Points, in no order, along strands that fork and pass close to each other.
Points whose rows are less than 9.54 apart are linked; no others are. Some points are linked to none.
Q_683: +0.56, +0.34, -1.41, -1.71, +0.18, -1.97, -4.43, -2.27, +2.05, -2.24, -3.89, -0.22, -0.14, +1.86, -1.49, +2.37, -2.81, +0.58, +1.81, +4.32, -1.24, +1.31, +0.85, +3.60, +4.52, +3.06, +2.42, -1.12, +2.92
Q_643: +2.84, +0.77, +1.62, +0.35, +0.17, +2.16, +4.81, -1.92, +0.30, -0.52, +0.96, -0.56, +0.87, -5.43, -1.53, -2.82, -0.56, -0.42, -2.38, -1.50, +2.73, +1.36, -3.72, +0.76, -3.53, -4.57, -0.08, +1.92, -2.41
Q_36: -4.55, -1.51, -1.83, -5.59, +1.55, -0.91, +5.12, +1.22, +2.62, -0.05, -0.96, +1.18, -0.44, +0.07, -1.35, -0.50, -0.83, +7.11, -1.55, -0.33, +2.98, +2.24, -3.37, +3.44, +1.66, -0.53, -2.87, +1.36, -1.56
Q_691: -0.44, +0.81, +1.66, -0.76, -1.76, -2.23, -2.41, -0.97, -1.02, -2.09, -0.87, +1.27, -0.31, +4.64, +2.01, +3.18, -2.05, +0.61, +6.38, +3.91, -0.36, -1.90, +4.20, -1.63, +3.55, +3.66, +0.67, +2.37, +2.49
Q_35: +0.36, +0.78, +1.72, -0.45, -1.91, -1.30, +5.07, +1.39, -2.33, +1.65, -1.16, +2.46, -1.28, -2.46, +1.55, -0.38, -1.78, +0.54, +2.00, -0.93, +2.19, +1.40, -0.84, +2.80, +0.79, +1.53, -2.37, +2.38, -1.80
Q_826: -0.76, -2.10, -0.82, -0.80, +0.32, -1.24, -1.75, -0.69, +2.42, +0.32, -6.04, -2.53, +0.80, -0.64, -3.71, +1.49, +1.91, -1.58, -3.23, -5.48, +0.93, -1.39, +2.45, +1.26, +1.32, -0.21, -3.32, -2.91, -2.59
Q_962: -4.15, -0.18, +0.17, -4.90, +2.91, -2.72, +2.12, +2.93, +2.76, +1.64, +1.13, -0.52, +0.11, +3.16, -2.00, -0.92, -2.09, +5.07, +1.17, +3.98, -2.08, +0.19, -1.86, +0.40, +3.81, +2.25, +0.00, +1.27, +2.51
Q_215: +2.55, -1.17, -0.04, +0.45, +4.01, +0.81, -1.69, -1.98, -1.06, +0.34, +1.19, -6.22, +2.85, +2.17, +0.80, -2.92, +0.54, -0.69, +1.71, +2.54, +1.07, -1.02, -2.23, +0.12, -2.46, +1.39, +4.70, -1.01, -1.19
Q_580: +2.75, +1.79, +0.92, +0.20, -0.18, +2.44, +3.65, -0.30, -3.05, -0.09, -0.28, +3.54, -1.86, -5.84, -2.23, -3.38, +0.43, -4.44, -1.87, -6.16, +0.30, -0.16, -3.46, -0.43, -1.00, -1.85, -0.97, +0.96, +0.40
Q_402: +2.29, +0.25, +0.29, -1.77, +1.87, +1.94, +2.73, +0.59, -2.92, +1.38, +3.07, +0.02, -1.11, +0.91, -1.54, -2.42, -2.12, +2.27, -1.41, +1.81, -2.26, +0.70, -5.67, +0.70, -1.50, -2.10, +2.59, +4.00, +3.13
Q_918: +3.61, +1.86, +0.68, +1.38, -0.03, +1.93, +4.14, -1.74, -0.44, -0.90, +1.51, +1.83, -0.09, -6.12, -1.57, -2.98, +0.59, -3.99, -2.97, -3.00, +0.82, +0.41, -2.73, -2.33, -3.47, -4.41, -0.08, +0.83, -0.93
Q_545: +2.76, +0.20, -0.67, +2.05, +0.24, +0.63, -4.62, -2.28, +3.24, -0.54, -1.15, -3.23, +0.40, -0.55, -2.77, +2.73, +2.64, -3.84, -2.89, -0.58, -1.20, +0.34, +1.96, -0.46, -2.63, -2.49, +1.66, -3.25, +0.01
Q_781: -5.85, -2.21, -1.82, -1.21, +1.02, -1.63, +1.03, +1.91, -1.65, +0.32, -2.53, -2.18, +1.92, +1.28, +2.24, -2.38, +2.08, +3.63, -0.51, -4.94, +2.85, -1.96, +0.69, -0.01, +2.41, +0.73, -5.45, -0.83, -3.93
Q_499: -2.16, +0.18, -1.39, -3.08, +1.30, -2.14, -1.61, +1.24, +0.90, +2.73, -1.47, +1.54, -0.86, +1.82, -3.77, +1.18, -1.82, +0.77, -1.43, -2.13, -1.80, -1.82, +0.23, +0.61, +3.63, +1.32, -2.02, +0.08, +2.73
Q_93: +2.61, +1.50, +0.59, +0.15, -2.98, +0.62, -0.92, -0.34, -2.44, -0.26, +3.43, +6.22, -2.96, -1.08, +0.13, +1.46, -1.67, -0.96, +0.07, +3.92, -3.46, +1.45, -1.28, +1.72, -2.50, +0.30, +1.97, +2.31, +4.21
Q_19: +1.17, +0.11, +2.00, +0.94, -1.05, -0.54, +5.45, -0.60, -0.30, +0.15, +0.53, +0.90, +0.08, -4.26, +0.40, -1.02, -0.47, +0.46, -0.04, -0.47, +3.40, +2.08, -1.78, +2.69, -1.88, -1.56, -1.40, +1.86, -3.63
Q_815: -0.10, +0.21, -1.78, +0.72, +1.27, +1.31, -1.41, +1.08, -1.95, +2.95, -1.16, -1.74, -0.05, +1.26, -1.21, -1.44, +1.74, -3.34, -1.32, -6.68, -1.25, -1.97, +0.43, -2.17, +0.57, +0.80, -0.66, -1.16, +1.04
Q_684: +0.47, +0.97, +2.48, +4.92, +1.03, +0.16, +1.15, -2.59, +1.72, -0.15, +4.39, -2.16, +2.56, -1.20, +2.74, -1.28, +1.15, -1.50, +0.04, +5.32, +2.86, +1.23, +1.53, -2.98, -3.08, -2.02, +1.11, -0.31, -4.99
Q_87: +1.21, +1.87, +2.07, +2.97, -1.71, -1.02, -1.16, -1.69, -1.29, -1.42, -1.46, +1.88, -0.44, -2.45, +0.58, +1.26, +1.23, -5.25, +0.66, -1.35, +0.23, +1.04, +2.84, +0.95, +2.38, +2.17, -0.21, -2.11, -1.03
Q_423: +2.63, -1.28, -0.10, +1.30, +1.31, +3.04, -2.93, +0.07, -0.63, +0.59, +3.72, -2.36, -0.26, +2.33, -1.14, +0.50, +1.20, -1.05, -2.05, +2.68, -3.03, +0.00, -0.62, -2.81, -4.65, -1.83, +4.79, -0.64, +3.10
Q_107: -1.22, -0.57, -0.41, +2.65, +1.80, +1.71, -1.34, +0.21, +3.39, -0.84, +2.44, -5.67, +3.03, +1.04, +1.19, -1.09, +2.58, +1.06, -1.75, -0.53, +1.58, -1.06, +1.83, -3.13, -3.38, -4.07, -0.95, -2.27, -3.89
Q_417: +2.01, +2.62, -0.55, +4.20, +1.51, +1.72, +0.46, -1.51, -4.22, +0.58, +1.21, +1.23, -1.27, -1.71, +2.06, -4.35, +2.18, -6.45, +0.73, -4.34, -0.33, +0.39, -1.70, -1.35, +1.63, +2.66, +1.89, -2.60, +1.14
Q_338: +0.42, -0.36, +1.48, -0.79, -1.68, +0.44, +0.60, +1.28, +3.48, -1.39, +2.54, +1.92, -0.26, -1.07, -1.74, +3.21, -1.56, +2.24, -1.89, +5.37, -3.12, +0.63, -0.01, +0.26, -2.93, -2.80, +0.61, +2.46, -1.19
Q_67: +2.72, +0.81, +0.43, -1.94, -0.20, +1.72, +1.47, +0.12, -2.22, +0.80, +3.52, +3.79, -2.66, -0.64, -2.25, -0.56, -2.13, +0.97, -1.46, +2.40, -3.10, +1.00, -4.89, +1.24, -2.53, -1.74, +2.38, +3.42, +4.26
Q_503: +1.37, +1.80, -1.81, +3.57, -0.15, +0.78, -5.02, -1.24, -1.69, -0.07, -1.61, +0.64, -0.26, +1.46, +3.19, -0.59, +2.14, -4.18, +3.65, -2.30, -1.00, -1.08, +2.67, -1.38, +2.48, +2.73, +3.88, -3.73, +3.94
Q_300: +1.76, -0.56, -0.17, +2.73, -0.14, +1.42, -4.38, -0.34, +1.96, +1.09, +1.53, -2.81, -0.56, +1.52, -0.37, +3.04, +2.75, -2.99, -0.88, +1.16, -1.44, -0.20, +2.35, -3.97, -3.67, -2.10, +2.67, -2.74, +1.69
Q_681: -2.81, -1.51, -1.15, -0.34, +1.90, +1.15, -2.50, +1.81, +4.13, -0.26, +0.23, -4.56, +1.46, +2.59, -1.49, +1.11, +1.60, +3.33, -3.12, -1.63, -0.64, -1.40, +1.34, -1.50, -1.27, -4.74, -1.53, -1.22, -2.11
Q_976: +0.16, +1.70, +1.05, +0.42, -3.26, -1.10, -3.19, +0.29, -2.74, -1.18, +0.63, +3.36, -1.31, +3.81, +2.60, +3.24, -1.03, -0.82, +5.37, +2.46, -1.28, -1.83, +4.41, -2.30, +2.82, +3.46, +1.38, +2.10, +4.15
Q_180: +1.70, +0.50, -0.98, -2.32, +0.30, -1.54, -0.73, -1.36, +0.39, -0.88, -1.45, +0.51, -1.76, +0.12, -0.61, +0.49, -3.87, +1.04, +2.54, +5.74, -1.40, +2.84, -2.78, +5.14, +2.60, +2.10, +3.14, +0.42, +2.83
Q_837: +0.63, +0.52, -2.52, -1.44, +2.09, +0.42, +0.51, +0.22, -2.94, +2.26, -2.41, -0.61, -0.15, +0.08, -2.40, -3.90, -1.10, -1.99, -1.37, -6.86, -0.85, -1.47, -2.82, +0.65, +2.24, +0.85, -1.61, +0.69, +1.92
Q_218: +1.99, +1.36, +1.35, +4.42, -3.65, +0.90, -2.73, -0.19, -2.73, -0.99, +3.15, +4.73, -1.67, +0.62, +2.50, +2.73, +1.48, -4.29, +1.54, +2.32, -1.69, +1.36, +3.76, -3.35, -1.34, +1.38, +2.58, -1.53, +4.73
Q_655: -0.32, +0.87, -0.74, -2.67, -1.53, -1.60, -0.86, +0.85, -0.26, +0.67, -2.13, +5.25, -2.44, -1.32, -2.78, +1.98, -2.76, -1.15, +0.12, -1.48, -1.51, -0.52, -0.86, +2.51, +2.42, +1.88, -1.55, +1.04, +2.37
Q_227: +2.78, +2.69, -0.56, +2.46, +1.40, +1.17, +1.87, -1.78, -5.52, +1.50, +2.32, -0.78, -0.18, -1.09, +2.48, -5.51, +0.03, -3.70, +1.58, -2.06, +0.75, +0.83, -3.54, +0.05, -0.21, +1.92, +2.00, +0.24, +1.86
Q_570: +0.94, +0.18, -1.13, +0.56, -1.17, -1.97, -5.18, -3.08, +0.48, -2.87, -5.03, -1.58, +1.13, +2.09, +0.46, +1.41, -0.96, -1.11, +3.20, +1.39, +0.42, +0.00, +3.47, +2.19, +4.31, +3.41, +1.79, -2.32, +1.90
Q_821: +2.65, +0.65, -2.47, +2.15, +0.39, +0.93, -5.40, -1.84, -1.71, -0.27, +0.64, -0.13, +0.26, +2.36, +2.81, -1.43, +0.05, -1.44, +3.56, +1.92, -2.69, -0.53, +0.21, -0.14, +0.08, +2.21, +5.62, -2.19, +4.71
Q_807: +1.68, +2.29, +1.20, +3.16, -0.30, +0.11, -0.32, -1.22, -2.81, -0.39, -0.84, +1.78, -0.93, -2.76, +0.68, -1.67, +2.21, -6.09, +0.53, -3.76, -0.09, +0.95, +0.61, +0.10, +2.30, +2.53, -0.34, -3.02, -1.02
Q_438: +2.65, -0.59, -0.03, +1.68, +1.57, +0.10, -3.16, -3.48, +1.85, -0.72, -1.59, -4.65, +1.88, -0.65, -1.96, +0.85, +1.57, -2.97, -1.95, -0.06, +1.12, +0.21, +1.39, +1.38, -1.27, +0.32, +1.79, -2.64, -1.89
Q_930: -3.51, -1.09, -0.96, -4.13, +1.74, -0.35, +3.31, +2.00, +2.24, +1.24, +0.22, +1.67, -0.19, -0.08, -2.94, -1.03, -1.49, +5.62, -2.23, -1.92, +0.28, -0.17, -3.52, +1.43, +1.91, -1.41, -2.76, +2.47, +0.02
Q_651: -4.78, -1.73, +1.51, -0.92, -2.78, -2.38, +0.48, +0.75, +1.45, -1.34, -3.15, +0.89, +1.02, +1.94, +1.55, +3.62, +0.71, +3.41, +0.48, +0.28, +1.55, -1.36, +4.72, -0.32, +3.09, +1.50, -4.58, +0.78, -3.19
Q_529: -0.15, +1.20, +0.96, -2.30, -2.44, -1.24, +2.54, +1.60, -1.18, +0.87, -1.50, +5.65, -2.62, -2.74, -0.96, +1.78, -2.23, -1.15, +1.22, -1.72, -0.39, +0.00, -0.86, +2.78, +1.28, +1.61, -2.40, +2.66, +0.25
Q_127: +0.87, -0.08, +0.17, +2.75, -0.97, +1.05, -3.16, +1.84, +3.42, +1.12, +2.73, -2.39, +0.15, +1.96, +1.86, +3.88, +2.96, -1.51, +0.14, +2.19, -1.12, -0.82, +3.72, -6.99, -4.40, -3.66, +0.91, -2.16, +1.23
Q_307: -2.70, -3.06, -1.46, -2.84, -1.26, -1.00, +2.11, +0.39, +3.68, -2.67, -5.42, +0.76, -0.20, -4.02, -2.19, +0.45, +1.20, +2.01, -3.38, -4.39, +3.78, -0.13, -0.06, +1.96, -0.20, -1.42, -5.12, -1.32, -5.61
Q_704: -0.02, +0.84, +3.53, +2.21, -2.85, -1.34, +0.35, -0.26, +0.72, -1.05, -0.58, +1.36, +0.75, -1.93, +0.70, +2.59, +0.47, -2.18, +0.42, +0.90, +1.20, +0.47, +4.47, -0.99, +0.52, +0.72, -1.74, +0.01, -2.87
Q_903: -3.14, -0.15, +1.30, -2.95, -1.94, -1.90, -0.81, +1.39, +4.71, -0.28, -0.29, +4.15, -0.96, +1.50, -3.09, +6.32, -1.31, +2.36, -0.65, +3.40, -2.55, -0.82, +4.00, -0.19, +2.38, +0.06, -1.71, +2.05, +0.62
Q_240: -2.28, -0.78, +1.27, -0.33, -3.12, -2.57, +2.12, +0.86, +3.56, -3.78, -3.93, +1.78, +0.72, -4.87, +0.36, +2.14, +1.81, +0.61, -1.72, -1.55, +3.38, +0.74, +3.38, +0.19, +0.32, -1.41, -5.82, -2.22, -6.44
Q_214: -1.54, -0.67, +0.78, -1.66, -0.89, -0.32, +0.34, +1.29, +3.42, +0.00, +0.81, +2.12, -0.21, +0.19, -2.02, +3.25, -1.54, +2.96, -1.76, +2.91, -2.23, -0.25, +0.50, +0.86, -0.44, -1.17, -0.79, +2.41, -1.11
Q_891: +3.24, +1.33, -1.98, -1.01, -0.01, -0.37, +0.76, -1.42, -2.38, +0.24, -0.30, +0.24, -2.30, -0.75, +0.65, -2.36, -3.91, +0.64, +3.17, +3.59, -0.97, +2.67, -3.68, +4.91, +1.06, +1.16, +3.33, +1.00, +3.69
Q_703: +2.42, +0.49, +2.69, +2.93, -0.30, +0.83, +2.18, -0.94, +0.60, -0.39, +4.78, -1.59, +1.34, -2.40, +1.04, -0.59, +0.01, +0.19, -0.74, +5.14, +0.61, +2.23, -1.13, -0.39, -4.43, -2.45, +2.30, +1.95, -2.83
Q_954: -0.95, -3.33, -1.65, -3.42, -0.22, -1.58, +3.51, -1.14, +1.71, -1.00, -5.45, -0.65, +0.33, -3.40, -0.51, -0.19, +0.89, +3.49, -2.86, -2.69, +5.59, +2.03, -2.13, +3.59, +0.41, +0.41, -2.60, -0.29, -4.95
Q_738: -2.01, -0.15, +4.02, +1.20, -3.44, -2.75, +1.74, +0.16, +0.59, -2.16, -3.06, +1.64, +0.53, -2.39, +1.67, +2.53, +1.40, -0.37, +0.50, -0.34, +2.54, +0.66, +5.27, -1.04, +2.72, +0.99, -4.55, -0.79, -4.81
Q_978: +3.20, +2.05, -1.09, +0.60, +0.91, +0.23, +2.12, -1.87, -4.52, +1.29, +0.54, -1.94, -0.76, -0.93, +1.90, -5.15, -1.97, -1.50, +3.02, -0.07, +0.47, +1.58, -3.98, +3.36, +0.32, +1.74, +1.83, +0.75, +2.09
Q_766: -0.21, -1.97, +0.35, -2.05, -0.30, -2.50, +0.93, -2.15, -0.66, -0.81, -3.94, -3.60, +1.03, +1.25, +2.28, +0.78, -1.22, +2.05, +2.70, +3.95, +3.47, +0.81, +0.71, +1.99, +2.55, +3.88, -0.40, -0.12, -2.16
Q_94: -0.12, +0.31, +0.97, +0.11, +0.58, +3.18, +4.38, +1.79, -1.45, +0.59, +4.82, -0.54, +0.72, -0.53, +0.55, -2.75, -0.98, +4.02, -1.52, +1.04, -0.57, +0.87, -4.73, +0.15, -2.72, -4.51, +0.82, +4.23, -0.15
Q_536: -1.21, -0.32, +1.43, +2.71, +0.96, +0.30, -1.15, -0.36, +3.61, -2.29, +3.01, -4.73, +3.54, +0.41, +2.16, +0.07, +1.66, +1.49, -0.85, +3.70, +1.95, -0.12, +2.31, -1.92, -3.25, -2.76, +0.31, -1.95, -5.03
Q_403: -3.88, -1.30, -1.80, -3.58, +2.37, -1.09, +0.88, +1.80, +2.73, +2.06, -0.70, +0.66, +0.37, +1.13, -3.98, -0.41, -1.41, +3.66, -3.25, -3.99, -0.89, -1.73, -1.08, +0.12, +2.63, -1.09, -3.13, +0.88, +0.56
Q_387: -1.06, +0.24, -0.04, -0.88, -0.72, -2.66, -3.32, -1.53, -1.35, -1.69, -4.45, -1.52, +0.24, +3.52, +1.30, +1.56, -1.10, -1.10, +4.95, +0.14, +0.78, -1.70, +4.22, -0.20, +4.94, +4.14, -0.53, -1.00, +1.85
Q_426: -5.42, -2.42, -1.64, -1.88, +3.48, +0.64, -1.50, +1.70, +3.01, -1.22, +0.45, -4.64, +1.98, +4.05, -1.30, -0.56, +0.64, +5.69, -2.87, -1.01, +0.84, -1.46, -0.45, -0.01, +0.04, -2.85, -2.12, -1.26, -2.65
Q_757: +0.04, -1.14, +0.13, +0.16, +3.77, +1.05, +0.44, +0.21, -1.91, +1.96, +2.90, -4.59, +3.64, +2.38, +3.15, -4.33, +0.53, +1.44, +2.78, -0.15, +1.16, -2.37, -1.79, -1.91, -1.99, +0.59, +2.00, +0.57, -2.00
Q_810: +2.13, +0.87, -0.72, -1.18, +0.59, +1.02, +1.85, -0.92, -2.89, +0.33, -2.60, +2.13, -1.85, -3.82, -2.62, -2.77, -1.10, -2.75, -1.02, -6.09, +0.40, -0.27, -3.93, +2.94, +0.45, -0.13, -1.01, +1.20, +1.15
Q_415: +2.57, +1.58, +1.53, +1.75, -4.52, +0.42, -1.62, +0.01, -1.84, -1.14, +3.74, +5.62, -1.97, -1.21, +1.31, +3.17, -0.79, -2.17, +0.11, +4.13, -2.66, +1.52, +1.75, -0.97, -2.76, +0.85, +1.54, +0.91, +3.19
Q_820: +1.09, -1.33, -2.77, +2.15, +0.73, +3.05, -3.48, +1.13, -2.98, +2.59, +2.48, +0.01, -1.57, +3.27, +1.14, +0.71, +2.53, -3.49, +1.06, -2.53, -2.03, -1.38, -0.02, -4.15, -2.38, +0.64, +2.61, -3.27, +6.95
Q_175: -5.58, -0.90, +0.44, -2.34, -1.62, -2.25, -0.68, +1.85, +3.01, +0.41, -2.53, +2.08, +0.32, +3.03, -0.97, +4.26, -0.10, +3.55, -0.59, -0.11, -0.45, -1.87, +4.81, -0.48, +4.01, +0.42, -4.05, +0.27, -1.06
Q_612: -1.27, +1.41, +0.44, +1.07, -0.69, +1.94, +4.18, +3.89, -2.52, +1.25, +2.41, +2.73, -0.41, -2.77, +0.83, -3.77, +1.27, -1.32, -1.74, -7.44, -0.55, -0.85, -0.75, -3.79, +0.02, -2.66, -4.36, +1.11, -1.88
Q_50: +2.74, +0.78, +2.14, +0.87, -2.16, +0.15, +2.01, +0.34, +3.31, -2.22, +3.30, +1.92, -0.41, -3.90, -0.68, +2.26, -1.38, +1.56, -1.64, +5.85, -1.32, +1.59, -0.22, -0.17, -5.51, -3.63, +0.41, +2.36, -2.39
Q_942: -3.69, -0.29, -0.14, +0.66, -0.12, +1.28, -0.44, +3.58, +0.36, +1.74, +3.00, -0.23, +0.98, +2.98, +2.14, +0.14, +0.09, +2.37, +0.61, -0.57, -1.31, -2.56, +1.93, -3.11, -1.07, -1.06, -1.18, +1.37, -0.89
Q_34: +2.09, -0.06, -1.18, +0.49, +1.72, +1.13, -4.56, -0.50, -1.24, -0.47, +1.33, -1.18, -0.31, +2.85, -0.65, -0.30, -0.74, -0.50, +0.51, +4.12, -3.35, -0.05, -1.62, +0.69, -1.20, +0.81, +5.06, -0.83, +3.97
Q_611: +1.79, -0.70, +0.11, +1.14, +2.31, -0.23, -1.59, -2.67, +0.06, +0.26, -1.52, -5.18, +2.47, +0.31, -0.03, -1.46, +0.74, -1.34, -0.07, +0.35, +1.51, -0.31, +0.15, +1.59, -0.54, +2.00, +1.52, -1.63, -2.19
Q_928: -0.13, +0.15, -1.76, +1.78, +1.23, +1.77, -2.80, +1.92, -1.85, +3.48, -0.05, -1.75, -0.93, +2.52, +1.05, +0.13, +3.74, -4.73, +0.80, -6.36, -1.14, -2.48, +0.74, -4.61, +0.29, +0.87, +0.75, -2.73, +3.65
Q_578: -2.39, -1.53, -0.03, -1.95, +3.38, +0.46, +1.85, +2.01, -0.79, +1.09, +1.74, -3.52, +1.84, +3.63, +2.16, -3.70, -1.26, +5.03, +2.28, +2.40, +0.44, -1.51, -3.11, +0.03, -0.19, +0.04, +0.79, +2.07, -1.41
Q_577: -1.39, -2.36, -1.69, -4.66, -0.37, -1.50, +5.15, -0.46, +0.76, +0.41, -4.19, -0.50, -0.67, -1.52, +0.79, -0.24, -0.03, +5.18, -1.19, -0.23, +5.39, +3.05, -2.42, +4.04, +0.77, +0.78, -1.93, +0.45, -4.00
Q_522: -4.18, -1.70, -0.12, -2.79, +2.58, -0.81, +1.88, +2.08, +1.17, +0.48, +0.55, -2.11, +1.13, +3.85, +1.55, -1.26, -0.97, +6.49, +1.66, +3.61, +0.44, -0.78, -1.59, +0.94, +1.62, +1.14, -0.70, +1.49, -1.48
Q_526: +2.53, +0.26, -2.06, +4.63, -2.07, +2.67, -2.45, -0.18, -2.34, +0.23, +2.71, +3.74, -1.81, +0.63, +1.31, +0.58, +2.36, -5.14, -0.92, -1.21, -2.65, +1.13, +1.31, -2.93, -2.49, +0.22, +3.06, -3.53, +6.00

A fork is a point with three links, a tip a point with one. Leave the first point through the second and follow the links. Name the first fork or tip that comes.
Q_570 / Q_683 => Q_738
Q_300 / Q_545 => Q_962
Q_503 / Q_821 => Q_300
Q_180 / Q_683 => Q_976
Q_175 / Q_903 => Q_426
Q_810 / Q_837 => Q_94
